Points on a hilly landscape, in no order, each with its height.
A ball rolls from a point to whichever of its 2 nearest points has the largest drop for the distance, and stops where none of them is lower. Distance is the straight distance between rows; heights are no part of it.
ded (h 418): -16; -10; 21; -45; -10; 14; -28; -4; 51; -13; 23; -24; -22; 2; -18; -44; -6; -7; 9; 37
Pined (h 409): -8; -33; -54; 14; -27; 20; -20; -43; 55; -20; 14; -20; -25; -10; 20; -41; -1; -4; 1; 34
Pimis (h 77): 14; -15; -29; -21; -27; -53; 32; 32; 24; 3; 34; 21; -16; 17; 24; 0; -18; -6; -18; 5
buser (h 427): -18; 1; -51; 7; 16; 30; -4; -51; -15; -23; -22; -31; -5; -21; 60; -1; 64; 9; 26; 34
dek (h 451): -7; -21; -48; -44; -42; -32; -19; -35; 32; -27; 71; -35; -33; -7; 12; -11; 15; -25; 26; 52
tadi (h 262): 21; -35; 2; -38; 16; -38; 63; -17; -8; 0; 13; -2; 45; 12; 23; 54; 7; -19; 14; -47
beb (h 204): -23; 32; 1; 40; 24; 31; -9; 46; -5; 7; -29; 44; -17; 23; -9; 13; -1; 31; -22; -26
botop (h 265): -60; -22; 33; 42; 33; 12; 8; -27; -64; 31; -53; 26; 44; 26; 14; -5; 26; 53; -28; -19
Pebor (h 315): -10; 13; -8; -10; 19; 9; -16; 13; -24; 13; -21; 21; 37; 8; 33; 8; 57; 3; -22; 18
gozat (h 439): 66; -19; -17; -5; 9; -85; 45; 53; 0; -60; -29; -13; 8; -18; 36; 30; 11; -20; 0; -7
Teme (h 503): -8; 31; 38; -7; 20; 37; 4; 18; 8; 9; 8; 18; -4; 25; -23; 6; 1; -10; 34; -8
moro (h 501): -60; -8; -2; 10; -35; 39; -20; 19; 54; -17; 34; -4; 0; 43; -13; -7; 16; 19; -3; 48
vasul (h 436): -56; 13; 33; 11; 47; 45; -27; 7; -40; 8; -61; 1; 33; -10; 18; 5; 32; 34; -7; 15
fute (h 193): 18; -26; -2; -72; 11; -34; 43; -25; 0; 18; 18; 0; 25; 16; 32; 23; 4; -24; -15; -10
nuv (h 283): 42; 23; 25; -26; -7; -53; 21; 35; 43; -45; -5; 12; -21; -32; -6; 13; -53; -11; 7; 28
kofuv (h 622): -23; -44; -25; 6; -21; 6; -11; -15; 28; 45; 8; 13; 8; 15; -7; -51; -3; 12; -59; -7
Dugek (h 360): 19; 29; 20; -18; 38; -26; 12; 26; 21; -34; -7; 15; -45; -30; -4; 25; -20; -24; 43; 13
tesa (h 374): -21; 6; -34; 19; -33; 29; -13; -22; 50; -23; 6; 6; -51; -14; 4; -22; -27; 2; -14; 44
seka (h 452): 37; -14; 42; -4; 19; -44; 21; -12; -44; 7; -68; 8; 69; -23; -10; 5; -4; -1; -5; -41
buvaz (h 359): -28; -28; 9; 21; 33; 7; 7; -17; -38; 25; -15; 14; 34; 12; 20; -3; 30; 22; 8; -38
fis (h 422): 10; 11; -8; -31; -44; -5; 2; 0; 34; -6; 78; -21; -55; 4; -26; 1; -41; -17; 44; 32
gef (h 437): 18; 40; -10; 0; -27; 74; -7; -23; -4; 48; 23; -6; -3; -1; -47; -7; -19; -13; 7; -15
zavub (h 405): -8; 10; 33; 6; -10; -9; -9; -45; -18; 24; -44; 27; 13; -5; -16; 9; -7; 24; -94; -9
fupaz (h 330): -9; 35; 30; -14; 18; 26; -15; -19; -19; 20; -69; 27; 9; -6; -15; 6; 2; 19; -56; 5
dof (h 354): 10; -16; -16; -20; 10; -17; -27; 6; -23; 7; 0; 2; 28; 6; 45; -16; 80; -15; -3; 4
Mamob (h 326): 44; -44; -1; -26; -17; -60; 61; 21; -7; -19; -10; -4; 58; 13; 5; 30; 13; -36; -2; -36
mil (h 696): 38; -6; 58; 6; -26; -44; 17; 40; -34; 5; -46; 14; 46; 8; -41; 14; -28; -6; -57; -54
Saku (h 675): 26; 23; 25; 10; 25; -6; 5; 51; -55; 14; -24; 17; 57; -18; -31; 36; 6; -14; 25; -54
Fubib (h 567): -20; 6; -44; 39; -68; 41; -31; 10; 41; -9; 62; -32; -32; 15; -31; -23; -9; 2; 22; 19
Nezov (h 202): -11; 0; 12; 31; 5; 54; -17; 19; 54; -16; 4; -34; -58; -11; -34; -33; -75; 14; 19; 5
Nusos (h 372): -42; -2; 4; -3; 40; 24; -16; -9; -65; 11; -33; -3; 54; -18; 51; -7; 52; 29; -17; 22
Zupo (h 390): -16; 19; -23; -1; -19; 69; -4; -42; -4; 33; 35; -28; 22; 4; -24; 12; 0; -19; 48; 9
Dipet (h 197): 19; 47; 43; 3; 15; 30; -55; 24; 23; -21; -14; -8; -37; -32; -48; -25; -30; -16; 27; 10
muno (h 146): 20; -29; -41; 1; -12; -48; 61; 21; 0; 23; 30; 31; -10; 14; 22; 31; -49; 5; -28; -23
sak (h 180): 22; -16; -34; 18; 26; -5; -5; -37; 9; 11; -21; 9; -31; -41; 23; -1; -35; -15; -3; -19
topa (h 513): -3; -28; 85; -3; 36; -15; 24; -5; -53; -8; -70; 10; 80; -9; -20; 1; 3; 11; -6; -39
mol (h 516): -4; 25; -10; 9; -11; 7; 39; 25; 29; -1; 28; 22; -54; 8; -5; 14; -69; 14; -23; 0
muto (h 275): -27; 2; 71; 13; -6; -22; 6; -66; -42; 32; -35; 5; 34; 14; -22; -17; -5; 31; -60; -29
Dok (h 261): 23; -9; -29; 13; 12; -38; -12; -5; 8; -18; 5; 2; -45; -29; 21; -8; 4; -9; 30; 0
zovov (h 593): -35; -33; -35; 19; -25; 33; -35; -14; 19; 28; -3; 3; 20; 17; 5; -20; 47; 12; -23; 11
Zet (h 638): -33; 8; 49; -10; 21; 46; 31; 4; 49; 0; -35; 11; -30; 12; -14; -10; -35; 25; -49; -3
Lugon (h 192): 13; -14; -25; 3; 25; -41; -4; 39; -14; 12; -3; 47; 8; 26; 24; 13; 7; 15; -32; -26
lup (h 481): -15; 2; -47; -28; -18; 16; -3; -35; -38; -35; 75; -55; -3; 31; 13; 36; 69; -35; 65; 55
pabe (h 391): 48; -30; 22; -14; -5; -50; 29; -22; -16; 1; -25; 5; 55; -14; -24; 6; -12; -26; -13; -36
tep (h 110): 0; 14; -27; 45; 8; 2; -14; 48; 2; 29; -1; 37; -20; 30; 3; 2; 23; 16; -43; -10
bamel (h 305): 17; -17; -44; 13; -2; -53; -8; 15; 7; -42; 37; -18; -58; -2; 35; -6; 16; -3; 25; 31
vir (h 337): 15; -6; -43; -8; -26; -61; 1; 29; -8; -53; 72; -34; -70; -13; 8; -1; -15; -9; 47; 37
modaz (h 469): -32; 30; -45; -10; 4; 30; -7; -23; -47; -23; 39; -44; 1; -1; 33; 45; 59; -15; 75; 54
koset (h 304): -25; -19; -8; 18; -22; 11; -1; 20; 56; -21; -2; -3; -66; -11; 9; -35; -66; 22; 1; 13
Zeru (h 734): -22; -2; 48; 13; 24; 60; 3; -5; -13; 61; -6; -41; 27; 11; -54; -21; -21; 30; -24; -45
sokud (h 662): 49; -20; 24; 15; -14; -34; -1; 39; -5; 7; -39; 9; 9; -18; -40; -14; -47; 11; -56; -63
seg (h 635): -6; 33; 22; 1; 43; 25; 14; 50; -48; 4; -9; 14; 39; -2; 5; 46; 11; 3; 50; -18
Nufaz (h 693): 2; -26; 45; 34; -7; 24; 1; -23; -10; 57; -4; -11; 16; 19; -61; -35; -33; 27; -41; -65
gagid (h 310): 49; 21; -31; 2; 23; -36; -34; 19; -14; -2; 3; 9; -16; -24; 16; -4; 38; -25; 32; 13
sebez (h 408): -36; -44; -5; -2; 41; 23; 25; -23; -38; 20; -3; -23; 32; 18; 39; -9; 27; 0; 46; -21
talag (h 555): 16; 3; 15; -26; 14; -10; 14; 18; -3; 7; 35; 17; 6; 3; -13; 8; 2; -11; 22; -8
digut (h 403): 16; 36; -9; 17; 6; 32; 6; -16; -2; 47; -3; 20; -6; 11; -35; 21; -24; 4; -20; -28
nuvos (h 358): 16; 8; 51; -45; -1; -19; -12; 3; 40; -21; 12; -7; -12; -16; -17; -26; -9; -25; 58; 25
tal (h 656): -19; -42; 10; 32; -5; -2; 6; -36; -5; 53; -5; 15; 19; 21; -18; -34; -30; 24; -47; -44
Vav (h 471): 1; 20; -30; -15; -43; -4; 28; 18; 20; 16; 56; 7; -46; 4; -9; 13; -71; -17; -4; 19
Led (h 219): 19; -17; -23; 27; -4; -65; 27; 11; -21; 9; -13; 33; 4; 9; 23; 9; -32; 7; -42; -33
Volib (h 98): -47; 2; 69; 38; -3; -22; 26; -28; -74; 29; -42; 12; 49; 31; -17; 8; 7; 43; -47; -36
Kade (h 118): 45; 30; 40; -36; 5; -14; 6; 13; 6; -11; -37; 39; 29; -21; 2; 28; -3; -24; -15; 2
digo (h 407): 3; -29; -71; 12; 14; -1; -6; -59; -26; 3; -12; -16; 0; -12; 50; 1; 52; 2; 0; 13
dorez (h 294): 31; 37; 47; -22; -10; 3; -20; 22; 17; -24; 28; -10; -26; -14; -35; -16; -43; -23; 42; 26
siv (h 64): -6; 35; 19; 33; -3; 57; -48; 4; 38; -24; -4; -15; -57; -21; -44; -25; -22; 17; 17; 15
rirud (h 626): 11; -3; 43; 21; -13; -17; 14; 16; -1; 15; -36; 5; -14; 4; -31; -20; -68; 25; -67; -48
sopiz (h 316): -6; -26; -29; -14; -26; 24; 2; -67; 28; 33; 18; -8; 4; 1; 10; -16; -5; -17; 0; -18
matet (h 215): 44; 23; 19; -41; -17; -42; 23; 46; 15; -20; -7; 23; 8; -3; 4; 28; -19; -19; -15; 31
rones (h 253): 18; -7; -29; 5; -7; 15; -19; -70; 10; 26; -20; -9; -6; -46; 2; -21; -19; -16; -8; -14
lut (h 438): -8; 32; 50; -2; 51; 18; 6; 29; 33; -25; -8; 5; -3; -8; -17; 12; -26; -3; 41; 7
laros (h 712): 27; 27; 47; 13; -15; 2; 10; 40; -51; 26; -45; 25; 50; -3; -35; 36; -3; 13; -29; -50
lobi (h 137): 13; -14; -26; -50; -5; -40; 31; 8; 9; -2; 38; -2; -8; 11; 54; 16; 30; -19; -11; 17
vatur (h 230): 6; 15; 34; -23; 28; 11; -8; -7; 1; 2; -45; 16; 25; -14; 3; 11; 14; 0; -12; 11
Resa (h 512): -58; 10; 25; 27; 16; 68; -42; -2; 3; -19; -47; 7; 12; -18; 3; -31; 39; 23; 6; 16
fef (h 382): 10; -26; -59; 10; 20; -25; -15; -13; -17; 8; 6; -8; 7; 9; 51; -9; 67; -3; -21; -22
galor (h 462): -43; -20; 11; -27; -20; 8; -16; 29; 58; -36; 40; -17; -35; 41; -7; -33; 15; 12; 18; 43
zuket (h 570): -9; 25; 30; 19; -12; 10; 23; 11; 28; 7; -13; 7; -42; 14; -15; 13; -71; 19; -61; -6
Pituk (h 566): -33; -13; -12; 9; -5; 34; -50; -2; 26; -9; -8; -12; 7; -6; 6; -35; 48; 7; 5; 25
Guzit (h 308): -27; 32; 5; 43; 8; 59; -11; 4; 12; 11; -15; 10; -22; 2; -13; 15; -9; 24; -19; -4
tirig (h 357): -25; -12; -35; -17; -13; 47; 20; -48; 4; 34; 38; -23; 26; 14; 15; 6; 27; -12; 26; -4
Lub (h 399): 67; -1; -20; 42; 9; -72; 2; 50; -18; -37; -20; 11; 13; -18; 36; 20; 5; -11; 6; -28
Papeb (h 538): -36; 13; -13; 25; -41; 66; -40; 17; 47; -11; 35; -27; -5; 25; -44; -31; 13; 12; 9; 26
Sezu (h 470): -16; -18; -38; -23; -29; -11; -8; -52; -7; -60; 63; -57; -36; 2; 4; 17; 50; -12; 53; 54
nadil (h 450): -31; 28; -42; -1; 17; 48; -25; -30; -21; -30; 0; -18; 0; -7; 43; 27; 48; 2; 47; 64
mamag (h 378): 15; 21; -32; -9; -33; -41; -22; -1; -9; -23; 68; -5; -48; -8; -26; 7; -29; -7; 50; 48
zer (h 352): 57; 15; -3; 3; 13; -52; -10; 58; -24; -36; -9; 8; 25; -18; 2; 13; 31; -34; 44; -3
Pim (h 596): 5; 14; -6; -21; 27; -3; 10; 7; -38; -5; 5; -3; 30; 0; 17; 27; 36; -28; 49; -10
burab (h 432): -16; -37; -34; -26; -23; -23; 1; -33; 38; -11; 35; -28; -32; -1; 42; -44; 13; -21; 16; 35

Call two points neighbours if one is among the 2 nearest of the other. Go from one point of each pair to the other, from neighbour to neighbour, staying as low as possible. Name the highest point that can't be avoided.
tep and Pimis | Led
Pimis and sak | gef
Kade and Volib | zavub
siv and Pebor | lup

Where does a ball stop that starts at each point below?
rirud | Dok
seka | Pimis
burab | siv
galor | siv
seg | Kade
gef | sak
